Each row is a point on a landscape with many valleys, with its height.
From any point a ball takes the steepest step (drop divided by distance) to one of its 6 nearest points. It stops when none of these is lower. Distance is the straight distance between rows; heights are no part of it.
j988 height 5.64: [ 17  14  10  25   4  20  20   5  28  29  14  22   4  39  -3   2 -39   3
 -15   9  12 -24   2  22   1]
j389 height 6.19: [ 16  23  23  11  10  12   9   2   5   5  -8   4  10  -7   7  10   0 -16
 -14   6  25 -24  22  -1   7]
j690 height 3.29: [-10   0   5   0   9 -37  13 -25  33  33  25  -7 -26  15  42  -8 -65   5
 -29  -1 -20  -7  -5  57 -31]
j335 height 2.77: [-14  -7 -15 -24   1 -40  26 -17   2 -28 -18  -5   2 -21  23 -15   0  23
   5 -18  -7 -20  19  35 -28]
j515 height 2.30: [ -2  11   2 -38   7 -18  23  -6  10  -3   1  -4  -9  -7   8  -7 -21   3
   2  15   6  -2  16  20   4]
j260 height 6.33: [-15  13  23  33 -18  39  -6  17  17  19  38  13 -16  50 -17 -21  23 -31
  -6  14  -3   4 -51   0  36]
j307 height 0.63: [-12   3 -22 -28 -12   1   5  -8  10   7   5 -23 -21 -31  -4   7  -8  12
 -12  16  -4  16   7 -19  12]
j24 height 4.13: [ -3  10  18 -19 -11 -15  33 -36  -7  -8  -6  12   2   2  18 -13 -17  -7
  -9  -9  -8 -18 -10  31 -34]
j617 height 3.30: [-17   5  28 -20 -11 -34  28 -21  10   9  15  -7  -7   7  21 -21 -26  27
   3  12  -8 -11   4  38 -17]
j817 height 2.15: [ -2  -2 -11   9  23  19 -22   8   6  22  -6  -6 -26   5  24   9 -13   0
 -24  -9   3  -4  10 -13  29]
j808 height 2.18: [ -9 -31  23 -38  -5  -2 -14  -5 -15  -4   0   6  31  19 -45  14  13 -16
   5  18 -21   4 -21 -13 -25]
j703 height 1.33: [ -7  17 -12 -39  12  -5  19 -19   5   1  16  -2  -8  -5   3   5  -5   3
 -19  30  -4   8   0   5 -10]
j229 height 5.20: [ 40 -32  -9  36   6  -4 -18  16   2  -9  10 -19  46 -11  -8  17 -20   9
  32  -9  11  -2  34 -15   3]
j566 height 0.95: [-10  16  -8 -39  -8   6  16 -17  -9  -8  13   3 -20 -16 -19  -5  23  16
  -8  33 -25  16 -32 -24   6]
j175 height 1.48: [ -2   8  -7   8  24   3  -9 -18   5   6  -6   5 -20  -7  30  14 -10   7
 -13 -25   7 -12   2 -42  10]
j121 height 0.82: [ 21  22 -20 -10   6   5  -2   3 -33 -52 -30  -9  20 -16  12 -13  37  -4
   7  -4  13   7   3 -19 -10]
j218 height 6.14: [  7  13  20 -22  21  19  12 -18   3  11  11   9   0  33  -9  -4 -19 -16
 -18  29  14  -4  -2  24   6]
j195 height 3.18: [-11 -35 -24 -24  21 -29 -10  18 -11 -19  -3 -11  13 -20  11   1  -5   4
  17   3  -7 -28  25   2 -29]
j739 height 2.78: [-12  36  11 -22 -14  25  17  -8 -15  -1 -12  20  16  26 -25  -8  39 -28
  -8  27  21 -14  -5 -38  -9]
j371 height 3.82: [ 13  -1  19  28   0 -17   3  -9 -17   5  -2  18  -8   4  31  -4 -28  -4
   4 -42   6 -22  40   9 -12]
j868 height 2.59: [  6 -34  18  15  -2 -26   8 -12 -29  18 -10   8   6   9  42 -14 -38  15
  32 -49   0 -13  28   9 -11]
j809 height 7.33: [  7   1  21  38 -14  31   2  28  40  56  -8 -17  -8  35 -19   0 -16   7
 -39  25  -5   6 -29  23  26]
j870 height 1.99: [-13   3   2  -3   6  11 -22   4   5  10 -25 -12   1 -33  16  19  -2  -5
 -18  -3  -2   4 -11  -7  25]
j366 height 3.19: [  5   4  10  27  -8  -2  -6 -10   7  28   9   2 -33  -4  35   4 -58  10
  -7 -37 -11 -12  -4  29 -11]
j412 height 4.49: [-15  12   6  35  -5  24  11  19  42  36   7  -8 -25  17   5   1   3 -15
 -25  14 -10  26 -51  24  38]
j858 height 1.50: [  1   5 -19 -29   1   2   3   6  -2  -1   9 -24  23  -8  -2  18  -3   0
  -2  11 -16   6   9 -10   7]
j889 height 1.02: [ -2  23   1 -11 -15  33  12 -17  -2 -17  -1  10   2  -6 -37  -7  65  -1
 -17  17  -7  24 -29 -16  25]
j587 height 1.70: [ -5  34   6   5 -18  40  -9  -1  23  -9   6  -4 -28   6   8 -12  25 -18
 -34   4  13   9 -23   6  29]
j160 height 1.45: [ -3  37   8 -29 -12  28  25 -45 -10 -17 -12  18 -19   0 -11  -5  52 -26
 -36  16   8 -16 -15 -11   0]
j428 height 0.59: [ 22 -35  13  46   7  11  -8  -3  11  23 -10   3  13   9   8   6 -56  -1
   0 -17  33 -19  23   9 -18]
j863 height 4.14: [ 20  15   6   3 -27  16 -16   6  10   3   9 -10   5  14  -7   9   4 -14
 -19   4  10  24 -25   5  23]
j67 height 0.67: [ -5  18 -37 -19  -6  18 -17  14  -9 -45 -13  -4   1 -17 -21 -11  53  36
 -14 -16 -21  12 -31 -13  10]
j354 height 2.67: [-15  -7   6 -42 -15  17   5  -3 -16 -22  -1  18  -3  13 -35  -1  43 -23
  -5  15 -17  -2 -15 -27 -28]
j804 height 2.35: [ 14 -30  23  35   6 -19 -23   5   3  14  10  -3   2   7  29   4 -55  -3
  20 -33  -3 -19  27  27 -10]
j272 height 3.71: [ -3 -20  23 -25  -1 -30  19  12   9  23  22   3  -7  25 -18   7 -43   1
  -8   9  10 -10  24  47 -31]
j666 height 3.80: [  8 -53 -11  -2  16 -17  -5  17 -27  -7 -10 -14  23   0  16   3 -29  -5
  25 -17   5 -15  29   2 -11]
j764 height 0.70: [ -2   7  -6   4 -25  -3 -20  15  -2  -9  15  19  18   4 -48   3  41  11
  22  -9 -14  29 -10  -5  18]
j417 height 3.17: [ -1  -4  -4   2  16  -1  -6  -7   6 -10 -10  -2 -14 -11  18  10 -18  10
  -6  -3  15 -13  25  11  -9]
j784 height 0.23: [ -7   6  17   4 -23   8   0  18   1  11  21   5  15  15 -39  -7  -3   5
 -16  21   4  10 -32   9  13]
j213 height 4.10: [ -4 -24 -26 -18  12 -16  19   6 -20 -50 -32 -26  22  -9 -10   6   5 -11
  29 -11  16 -15  38   6 -20]
j737 height 5.77: [ -8  -6  28   7  -2 -33  22   3 -14 -19 -10  14   4 -13 -18 -22 -22 -14
  13  -8  19 -31  39  27 -33]
j968 height 2.20: [-11 -11 -11  18  19 -30  -8  14  17  31  14 -20 -32   1  20  -2 -47  -1
 -23   2  -4  -4  16   6   3]
j94 height 4.31: [ -6   3   1  -2   3 -30  28  -8 -31 -20   1   6  22  13 -44  10  16 -13
  45   4  24 -16  21  -1 -44]
j688 height 1.24: [-11   2 -13 -15   5  -1 -23   7  -9 -37  14  22   8  13 -58   7  69  38
  32   0 -38  23   0 -29 -15]
j101 height 3.01: [ -3   2  -6 -33  10 -20  41  -3  -6 -28  -7  -9  23  -3 -25   1  12 -14
  15   8   7 -15  23   7 -45]
j129 height 2.21: [  4  12   3  29   0   4 -15   5  40  31  -6  -1 -31  18  21  10 -35   5
 -38   0   5 -22  -8  25  -4]
j31 height 5.21: [  7 -19 -25  -5   6 -26  22   3 -28 -18 -17 -25  33  15 -34  23  20   1
  47  -1  17 -13  28  -5 -39]
j151 height 4.88: [ -8 -21  27  -2  -3  -6  17  -1 -10  -8  23   0  34  -3  -6  13 -18  -7
   7   4  15   3  20   5 -32]
j447 height 4.11: [-26 -16  -1 -59  11 -44  32 -13  -7 -19  14  10 -16   6  -5 -17 -14  -5
   2  30 -10   1   8   1 -35]
j762 height 4.28: [  8  -1   3 -19  -9 -35  11  10 -18  -7  13  -9  40   4 -27  26  25  -8
  32   5 -12   3  14 -13 -56]
j599 height 2.31: [-21  23  -2  -4 -17  21  11  -1  30   7  22   4 -38  -1   1  -7  17 -10
 -25  20  -2   1 -45   2  38]
j876 height 0.83: [ 19   6 -30 -22 -17   1  -3  10  -7 -31  10   0  25 -15 -30   8  28  39
  23   7 -43  18 -17 -30 -11]
j600 height 3.92: [-34  -5  22 -12 -10  19  -9   3   2  -2  17  29  -3  42 -47  18  31 -22
  -8  17  -9 -14 -39 -12  -3]
j877 height 2.60: [-16  -5  13 -18 -12   2  -2  -3  10   4  47   5   2  13 -31   5   3  -8
  -3  27 -29  16 -38 -26  12]
j319 height 1.52: [  2 -36  -9  11  13 -30 -23  -6  -5  16  11 -23  -6   4  49   3 -40   7
  25 -16  -5  15  21   6 -11]
j383 height 3.02: [ 23 -10  -6  20  22  11 -11  18  -4   8   2 -11  17 -27  13  24  -9  10
  -6   6  -5   2  12 -35  23]
j407 height 3.86: [ 13 -33 -12 -18  -1 -19  10   8   9 -11   0 -30  16  -7   3  11 -30   4
  34   2   4  -3  32  13 -18]
j346 height 3.66: [  2  -6   1  42   5  22 -36  38  30  21   3   0  -1   8  -8   7  -1  21
  -3 -20   4  30 -23   8  38]
j751 height 2.38: [ -8 -31 -26   1  30 -31  -5  -9 -14  -4  -9 -26 -17  -4  38  -5 -27  16
  40   0   6 -14  35  -8 -16]
j61 height 0.58: [ 10  12 -26  -9 -13  11  -3  -8 -30 -34 -25  -1  -5 -28   9   0  44  16
 -13   0 -27   4  -2 -41  -3]
j453 height 5.34: [  0 -23  12  18  27 -23  -7 -11 -46 -12 -31 -15  22  -6   8   7  -3  -8
  49 -18  22 -38  42  -3  -9]
j32 height 2.00: [-35  -3   6 -16  -7  20 -13  -5 -15 -31  13  18 -19   6 -48 -12  40  -6
  -9  21 -20  11 -35 -19   1]
j966 height 0.16: [-14  10  -9   3  10   2 -18   8  37  47  12 -24 -34   6  14   9 -40   9
 -21   7 -21  11 -16  22   1]
j211 height 1.51: [  2 -14 -12  -2  21 -19  -8 -24 -14  16   4   4  -2  -9  41 -19 -19  23
  11 -15   9  -7  30 -22  -3]
j361 height 1.97: [-13   1  -4  -7   7   0   6   0  42  31  15  -6 -36  24   8  -2 -22   9
 -20  17  -8  11  -3  27  -8]
j181 height 4.34: [  9  21  -6 -11 -24  13   8  -5  -5 -18 -19  -9  35 -15 -32   8  25  -6
  16  16  31   5   6 -31 -11]
j53 height 4.86: [-18  22  23 -30  14 -20  31 -17 -11 -10  -7  17 -11  16   1 -27  17 -21
   7   2  -7 -29  -6  23 -45]
j628 height 3.07: [-16   6  20 -27  -9  20  -6  -5 -16 -23   9   0  15  20 -36  11  28 -13
 -14  19 -15  -3 -28 -30 -24]
j491 height 1.12: [  7   2 -21  19  -5  15 -25  31 -17 -10 -14   1   6 -10   4 -19  14  10
  18  -7 -17  10  -7 -23  37]
j126 height 0.33: [ 12  17  14  35   3  26 -19   9  19  33  -6  12  -8  23   8   4 -42  -4
 -38 -15  14 -15   6  10  13]
j900 height 2.97: [-24  -1  25 -49   7  -3  -2  -1  -6 -11  -1  25  -4  26 -22  -1  -4 -19
   6  36  -8 -15 -17 -19 -39]
j105 height 0.78: [  6  14 -32 -16  -6  15  -9   6 -14 -28  10   3  21 -35  -9   4  27  17
   1   2 -19  25 -12 -11   9]
j549 height 5.95: [ 11 -19  29  -8   9  -5  18   1 -10   1   7   9   9  26 -23  12 -14 -33
  22   5  21 -11   4  24 -34]
j528 height 1.20: [  1  38 -12 -14  -7  36  -4 -29  -2 -14   0   4 -17 -19   9  13  47  -2
 -32  11  -6 -12 -14 -17  26]
j19 height 2.69: [ -3   4   8  -3  -9  22  -5  17  18  29  15 -22 -38 -10   7  12 -22   1
 -29  11   7  24 -28  18  40]
j301 height 1.21: [ -9  -8 -25 -26  14 -14 -12  -1  10  -3   1 -32  -4 -24   2   0 -15   8
 -20   9 -17  13  -6 -14  -4]
j214 height 5.24: [ -1  -6  22 -23   0 -34  22   6 -21 -18  -8  37  21  14 -33 -12 -12 -40
  21  17   7 -29  23  14 -45]
j750 height 4.62: [ 19  16  43  58 -16 -19  13  -9   0  -5 -13  15   3  19   1  -4 -64 -12
  -4 -26   4 -34  15  49 -16]
j234 height 0.68: [ -9   0 -35  -8  10 -14 -11  -1 -15 -29 -31 -22  11 -15  11   6  20   8
 -13   7 -25  -5  28 -45 -19]
j760 height 2.36: [ 25   9 -13  31   6 -24 -25   5  -5  41  12  -1   7 -21  37   6  -5  33
  13   9   0  20   0 -38  39]
j621 height 2.28: [ 17 -40  16  20  15 -39   8 -32 -26  19  -7  10  -4  15  35 -18 -16  -5
  31 -47  14  -4  29  -4   3]
j996 height 1.06: [  8  13 -24   2 -13   9   2  10 -12 -36  -3  10  19  -2 -34   1  75  34
  21   1 -27  30 -11 -14  -4]
j351 height 2.09: [ -6   7   1  50   4  29 -30  15  11  33   0  12   1  -3  17 -15 -13   9
 -23  -9   8  15 -14 -11  68]
j28 height 1.43: [-25  -5 -11  35 -10  -4 -22   9  39  43  22 -15 -31 -14   1 -15  18  12
 -11  26 -16  40 -50  10  39]
j243 height 1.96: [  2 -38 -13  29  26 -18  -2 -16 -20 -12  -6  12   4   0  40 -17 -12  27
  27 -34  15 -19  45 -17  -8]
j816 height 5.32: [ -3  -2  14   7  10   9  17  16  22  52  17  -8 -13  41  -5   0 -19  -6
 -17  24   5  -4 -33  28  26]
j500 height 4.22: [  9  27   6 -14   0  -8  44 -13  -7 -19 -33  22   9  -2 -18 -13  28  -6
  25  -4  26 -24  15   4 -49]
j596 height 3.09: [  5  -2 -16  -2 -11  -6 -19   9  -7  -7  13 -19  34   1 -14   1  12   6
  26 -16 -11  24   0  -9  10]
j70 height 1.41: [ -6  42  -6 -12   7   6  25 -23  11   3  -5  -5 -19 -11   7  13  37  -9
 -28   0  11 -16  -4   6  -9]
j82 height 1.59: [ -4  22  12  36  -1  27 -24  -9  15  28   1  -1 -21 -17  31   8   4  -9
 -31 -11  14   9 -24 -14  44]
j630 height 2.80: [  2 -26  17  34 -10 -21  -8 -31 -12  26  -3  -5 -13  21  46  -8 -78  -5
   9 -31  -5 -10   5  26 -23]
j440 height 1.22: [ -9  -5 -14 -49  -1   6  10  -6   7 -19  23  10   1 -25   2   2  13  -2
   9  18 -18  17 -12  -2  -5]
j603 height 3.67: [  0 -25  13  11   5  -3 -32   7   1  12 -16  -8  -1  -9  11   4 -39  -3
  10 -16  29 -21  30   7  -1]
j193 height 4.79: [  5  14   0 -15  19   0  16  -6  -7  -8   0  13   3   8 -24   5   2 -30
  -1   7  20 -10   6  -9 -22]
j318 height 1.73: [-11  -1 -27 -46   2  -8  18 -27 -13 -20  -9  14  -5 -17  -7   1  24  -5
  11  13  -1  -6  15  -3 -38]
j607 height 3.65: [ -3  17  21 -14   1   0  18  -2  12   7 -14  16 -27   9   6  -7 -46   2
  -1 -12  14 -17   8  33 -15]
j65 height 2.22: [-30   1  12   4 -20  36 -24  17   1 -26  21  36  10  24 -40  -8  44  17
  11   6 -18  19 -20  -8  11]
j41 height 3.20: [  0  -2  -8  24  -6   5 -30  25  13  18  -1  -8 -23   1   8 -11   3  32
  -3 -22  -7  35 -23  -2  69]
j953 height 1.54: [-12   7 -10  18  17  10 -24 -13  25  23   6 -12 -22 -16  37   1  -8   8
 -22  -4 -11  14  -7 -22  48]
j810 height 4.33: [  0 -18  -3  -3   6   3 -11  14  11  -7 -12 -12  33  -9 -15  20 -10   6
  28   0  -3  30  10   6  -3]
j400 height 4.63: [ 10 -18  -4   9   9  18  -6  21   2  14   6 -13  19 -11  -6  13  -5   1
  -2  -8   9   2  11  -2   5]
j176 height 4.61: [-12  -2  -2  36 -17  14 -34  36  47  31  16  -2 -19  -2  -6 -17 -23  -1
   0 -15   0  27 -31  20  35]
j322 height 2.56: [ -1  19  23 -24 -25  23  22 -22  -5 -13  -7  23  -3   9 -28 -14  33 -14
  -5  15  -1 -11  -4 -24 -14]
j983 height 2.81: [-13   2   7 -10   0   0  11 -17  20  39  29 -13 -35  12   4   6   6 -18
 -24  40  -7   6 -37  17  17]
j437 height 2.23: [  7   7 -14  32  -5  31 -18  17 -11  13 -10   1  25 -16   1 -14   5  18
   9  -2   2  29 -19 -11  45]
j231 height 2.55: [  2 -21 -15  -2   4 -12 -31  29   7  10   5 -40  13 -12  28  17 -15  17
   7   9 -16  30  -8 -14  17]
j187 height 5.93: [  8   9  38  10 -19  40  10  15   3   8  18  19   0  30 -13   1  13 -30
 -23  26   6  -4 -32  -5  20]
j263 height 4.29: [ -4   4  16 -22   4 -47  27 -19 -13 -26 -19  29  -3  -5   9 -13  24 -16
  28  -8   9 -30  10  18 -45]
j114 height 3.97: [ 20 -12  13   9  -1   0 -23  33   8  15   9 -37  35 -14   0  19 -46  14
  14  -4   7   4  25  14 -11]
j170 height 3.68: [ -6  -2  -1  -2   0 -32  16 -13 -15 -33 -41 -30   0 -13   5   2  18   1
  25 -12  14 -31  34   2 -41]
j419 height 0.61: [-34  -2 -23  -5 -10  -3 -25   8  15  -9   1  -1 -23 -31  -1  -7  13  12
 -13  13 -40  41 -40  -3  51]
j794 height 0.62: [  7   2 -34 -19 -12   9   4  10 -29 -37 -19   5  12 -30 -12  -2  47   5
  -8  14 -22  23  -2 -26   2]
j385 height 4.85: [  9 -27 -22 -11   9 -30  20  -9 -10 -34  -6 -24  55   3 -24  28  10  -4
  47  -1  -5  -9  27  -4 -28]
j478 height 1.84: [  0   5 -24  23   5 -12 -33   6 -11  25   9  -1 -11 -25  44 -22   6  20
   6  -3   4  28  -7 -37  54]
j241 height 0.86: [-10  -4 -25   5 -15  11 -31  26  22  -8 -12  14  -1 -11 -27   2  22  25
  14   6 -32  33 -33  -3  34]
j201 height 3.10: [ 12  20 -12  -2  -8 -11  18  13 -12 -32  -7  -7  44 -19 -36  11  39  -6
  21   6  17  -6  19 -19 -29]
j673 height 1.86: [ -9  10  -3 -19  20   2   8 -15  28  -3  -3   4 -17  -9  19  10  -8 -14
 -21   7   5 -16   0   1   0]
j426 height 5.43: [-11  -5   2   9  -4  -1  -4  23  27  38  17 -28   1  17   7   6 -19  -2
 -15   4   0  35  -3  13  16]
j486 height 1.47: [ 11 -27   7  42  11 -29 -19 -26 -22  27   2   5   7  -3  23 -13 -26  21
  32 -29   7 -18  48  -5   8]
j436 height 4.01: [  6   8  16   7  11 -17  26 -38  -4  -5   4   2 -33  -2  42  -7 -33  -6
 -17 -29 -12 -12 -20  28 -12]
j933 height 6.43: [ 15  33  16  -3  13  37  20 -19   9   9 -16   1 -21  15 -16 -11  12 -18
 -20  22  26 -16 -15 -13   0]
j240 height 2.65: [  6   4 -20  28  17   4 -39  21  23  45  12 -22  -9 -18  19  -5 -19  -3
 -23  -6   4  26 -15 -25  36]
j457 height 3.15: [ 11  -7  -3  37  25  20 -27  -2  -3   5 -13  -3  20  -4  32   6 -19   7
  -8 -10  12   9  19 -28  35]
j225 height 4.91: [ 17   4  13  35   7  35 -17  20   7  13  -5   1   9  -5  -5  24 -14  -6
  -3 -11  21 -10  10  -1  22]
j674 height 1.13: [ 27  21 -29   7 -18  16  -8  20 -21 -49 -19  16  22  -3 -27   3  61   2
  10 -17   9   9  -5 -19   4]
j694 height 5.92: [ 24  31  14   9  -8  31   3  -5   9  -2  -2  -6  14  -2 -12  12  22 -13
  -7   8  38  -8  -8   0  13]
j387 height 5.87: [ 15 -16  13   4  12 -22  15   6 -28 -26 -28  -1  19   3 -21  11 -12 -23
  40 -17  15  -8  26  21 -25]
j424 height 4.59: [-17   4   6  12 -27  19 -20  34  37  37  29   5  -2  13  -1  -7   4  28
  -4  -4  -6  44 -23  30  34]
j553 height 4.84: [  9  17   8   4   9  25   8  -4  10  15  -8  -5  12  13  15  10 -23 -14
 -27   7  22  -7   1  24   1]
j279 height 5.68: [  0 -11  17  -8  -9 -36   8 -19 -23 -15  -3 -11 -13  -2  48  -5 -18 -20
   8 -40  -3 -22  13   4 -14]
j163 height 3.56: [ -5  -4   9 -26   2  -8   7  -8 -17 -16   1  18   5  21 -33   5  27 -30
  20  24  18 -12  -7 -23 -65]
j111 height 1.32: [ 14  14 -26  15 -22  19 -21   7  -4 -22 -27   0  10 -16 -34  -3  64  10
  19 -10   0  11  -4 -23  12]
j379 height 4.08: [ -3  17  18   8  23  -9   8 -18 -13   2 -11  22 -19 -21  22   8 -10 -14
 -11 -18  10 -19  11  31 -18]
j173 height 2.19: [-10  14  -3 -34  11   1  17 -12 -14 -14   0  34 -14   5  -7   5  34 -13
  -7  22   3 -13   3  -7 -23]
j313 height 2.05: [ -3  45  17  -5  14  14  13 -21  15   7   6  19 -28   2  15 -11  -6  -8
 -31 -18  11  -6 -16  26  -8]
j728 height 2.17: [  4  -4 -18 -35  -1   2   8 -14   0 -22 -23  -2 -11 -15  27   2  -4  -6
  -4   5  -6 -14  21   1 -12]
j951 height 0.15: [  9  -8   4  25  20  -2  -9 -17   9  26   6   9 -15  -9  35  -5 -35  16
  -3  -9  16 -16  16  -6   8]
j455 height 0.69: [ 13 -28  -7  24  -2   9 -24  46   1  21  -6 -16  28   0  -3   3 -31   8
  16   3 -11  35   8   5  23]
j792 height 2.29: [-14   5  -6 -53   6  19  33 -21   5 -14   7  30 -34  -1  -8  -2  14 -13
 -18  40 -17  -8 -20 -36 -36]
j324 height 1.44: [ 14   1 -22  -8 -12  23 -19  11 -12 -26 -11   0  37  -8  -8 -10  36  16
  20  -8 -10  20   2 -24  17]
j558 height 5.65: [-18  -4   0  25  -2   0   6  11  36  42  24 -19 -13  38 -16 -34 -13 -21
 -23  33  -3  20 -50  12  38]
j257 height 0.71: [ -7  -1 -34 -41 -16 -10  15   8 -10 -21   2  16 -11 -20 -25 -17  45  11
  -6  27 -41  38 -24 -13  10]
j69 height 3.47: [ 16   5   9  12  -8  -4  13  10  18  13  14 -11   2  26  -6   4 -49  -4
 -21  15  10 -24  20  52 -15]
j439 height 4.70: [-27  -7  19   8 -20  24  -6   8  17   7  28   6  -2  35 -25 -18  14  -9
 -18  28  -2   0 -54   9  24]
j323 height 0.81: [-12  10 -38 -17 -25  16  10  -1   3 -20  11   0 -23 -22 -22  -2  41  -6
   7  12 -31  27 -37  -5  15]
j216 height 6.12: [ 30  14  35  22   9  -4  23 -16  -5 -10   0  17  -5  12  -1  -6 -28  -8
  -8 -14   8 -31  12  39 -11]
j124 height 1.63: [ 14  11  -1   8  -6  36 -15  18 -19  -5 -27  -5  15  -3  -3 -10  35  -5
 -14 -28   5  -7   5 -13  26]
j516 height 1.36: [ -4  17 -11  16  -5  21 -23  -6   9  -5 -17  -9  -4 -24  26  -5  19   7
 -13   0  -9 -10  -7 -27  38]
j185 height 1.64: [  2  33  20  13 -32  38  11   5   3  -2   1  21   0  -4 -34   0  47  -9
 -14  -1   5  22 -13 -13  28]
j557 height 4.64: [-13   9  38  -8  -8 -40  47 -43 -23 -18 -19  24  -7  -4   3 -17  28 -26
  -6 -10   8 -26   4  22 -46]
j994 height 0.87: [ 18  17 -19  19  -7  38 -28  18 -20  -7 -27  -9  15 -11  13 -12  28   2
   6 -22   2  18  14 -17  15]
j910 height 3.76: [-17 -10   0 -27  -5 -34  16   2  -1 -17   9   6  14  -6  -3  -6  -4  -2
  28  13   7 -11  28  18 -51]
j112 height 3.70: [-21 -10  13 -31  -6  -2  23  -1 -21 -15  19   1   9  15 -29  12   0   1
   4   4  -1  -8 -10  -9 -14]
j273 height 1.55: [ -1   7  -6  -1  17  -3 -28   0 -12   8   4  -1 -21 -12  29   6  -3   5
 -14 -15  14  15   1 -26  31]
j636 height 1.74: [-22  34  -2  25   1  19  -5  -4  22  32  -4  -5 -57   6  37  11   6  -4
 -50 -13   0  -9 -43   7  36]
j410 height 0.47: [ -4  -8 -53 -10  -5  11 -29  21 -20 -17   5  11 -26 -29  -3  -6  20  25
   5 -14 -38  26 -23 -10  30]
j281 height 1.60: [-11  23   9 -45   6   9   5 -14  -6   5   9  13 -29   8 -16   5  15  -7
 -14  27  -6  -7 -15  -9  12]
j741 height 0.40: [ -3 -36   2  34  21 -25  16 -14  11  18  15  -3  -2   1  40  -1 -23  14
  28 -26   6  -4  30 -14  12]
j806 height 5.72: [ 17   0   9  13  14  22  11  10   6   7  -1  10  13  -7  -3  17 -14 -11
   5 -18  27 -23  22   6   1]
j449 height 6.03: [  6 -12  17  20  -4 -11  -5 -11 -11 -19 -16  26  -5   5  17 -13 -28  -6
   5 -42  26 -19  12  41 -36]
j357 height 4.12: [ -8 -35   4   2   5 -38   9 -10 -18 -13 -25   2  -2  -6  22  -3  -9  10
  23 -22  15 -35  41   7  -9]
j778 height 2.72: [ 22 -13   0  45   8  20 -53  37  20  28   3   2   1   5   2   1 -10  17
   5 -14  17  29 -10 -10  57]
j300 height 5.88: [ -4  17  35  -9 -22 -39  36 -41 -27 -10 -12  -4   5  -6  23  -9 -25 -20
 -30 -44 -18 -31 -24  18 -32]
j525 height 4.18: [-13 -26 -23   0  12 -27   1 -20 -16 -22 -29   5 -10 -11  25   4  20  -3
  21 -31   4 -39  37  -9 -16]
j146 height 2.45: [ -7 -10  -7 -11   1 -23   7  14  30  31  -3  -8  -4  -1  21  -3 -46  13
  -7   2 -16   3  11  43 -26]
j245 height 2.46: [ 17 -22  26   6 -12   3   2  15  24  25  14 -19  21  22  -8  18 -54   1
  14   2  23   5  23  44 -23]
j729 height 4.65: [  8 -30 -29 -32  10 -49  28  -4 -28 -37 -11 -35  27 -21  -2  -3  16  16
  16  16  -9   0  41  -2 -43]
j722 height 3.99: [  2 -19 -11   9  -4  18 -47  17  11  13   3 -12   8  -3  15  -8 -14  13
  11 -15   9  31  -8  -3  32]
j648 height 0.64: [  4 -12 -43 -17 -11  -3  -7   9  -2 -26  -6 -20  12 -19   1   1  20  13
   0  17 -43  25 -10 -28   9]
j691 height 5.59: [ 25 -24   7  57  11  -1   0  10 -19  19  15 -11  19  -8  19   8 -24  17
  20 -13  26  -4  48 -34  16]
j76 height 1.27: [ -3  -7   6 -30 -16   4   2   4  -8  -7  14   9  23  -1 -42  -2  34   6
  12  19 -39  24 -15 -17   0]
j906 height 6.02: [ 20 -10  14   1   5 -10  18   9  17  11  22  -5  17   9 -23  21  -5  -5
   1  15   3  19   6  16 -10]
j128 height 4.09: [ 12  -2  41  10  -7 -25  29 -10  -3   4  13   3  -3  26   1 -18 -50  -1
  -4   3   9 -25  26  49 -29]
j75 height 0.55: [ 31   8 -32  13 -10  26 -35   2 -22 -10 -24  12  -5 -24  12 -10  33  23
  -5  -4 -26  21  -7 -37  33]
j338 height 5.07: [  7  34   4   6  11  10  23 -14  14   0   2   5 -14  25   5  13   4 -19
 -20  -1  32 -21  -8  16  -2]

For each start below, name the point where the ball stops.
j300 | j307
j407 | j951
j557 | j307
j323 | j410
j170 | j307
j449 | j951
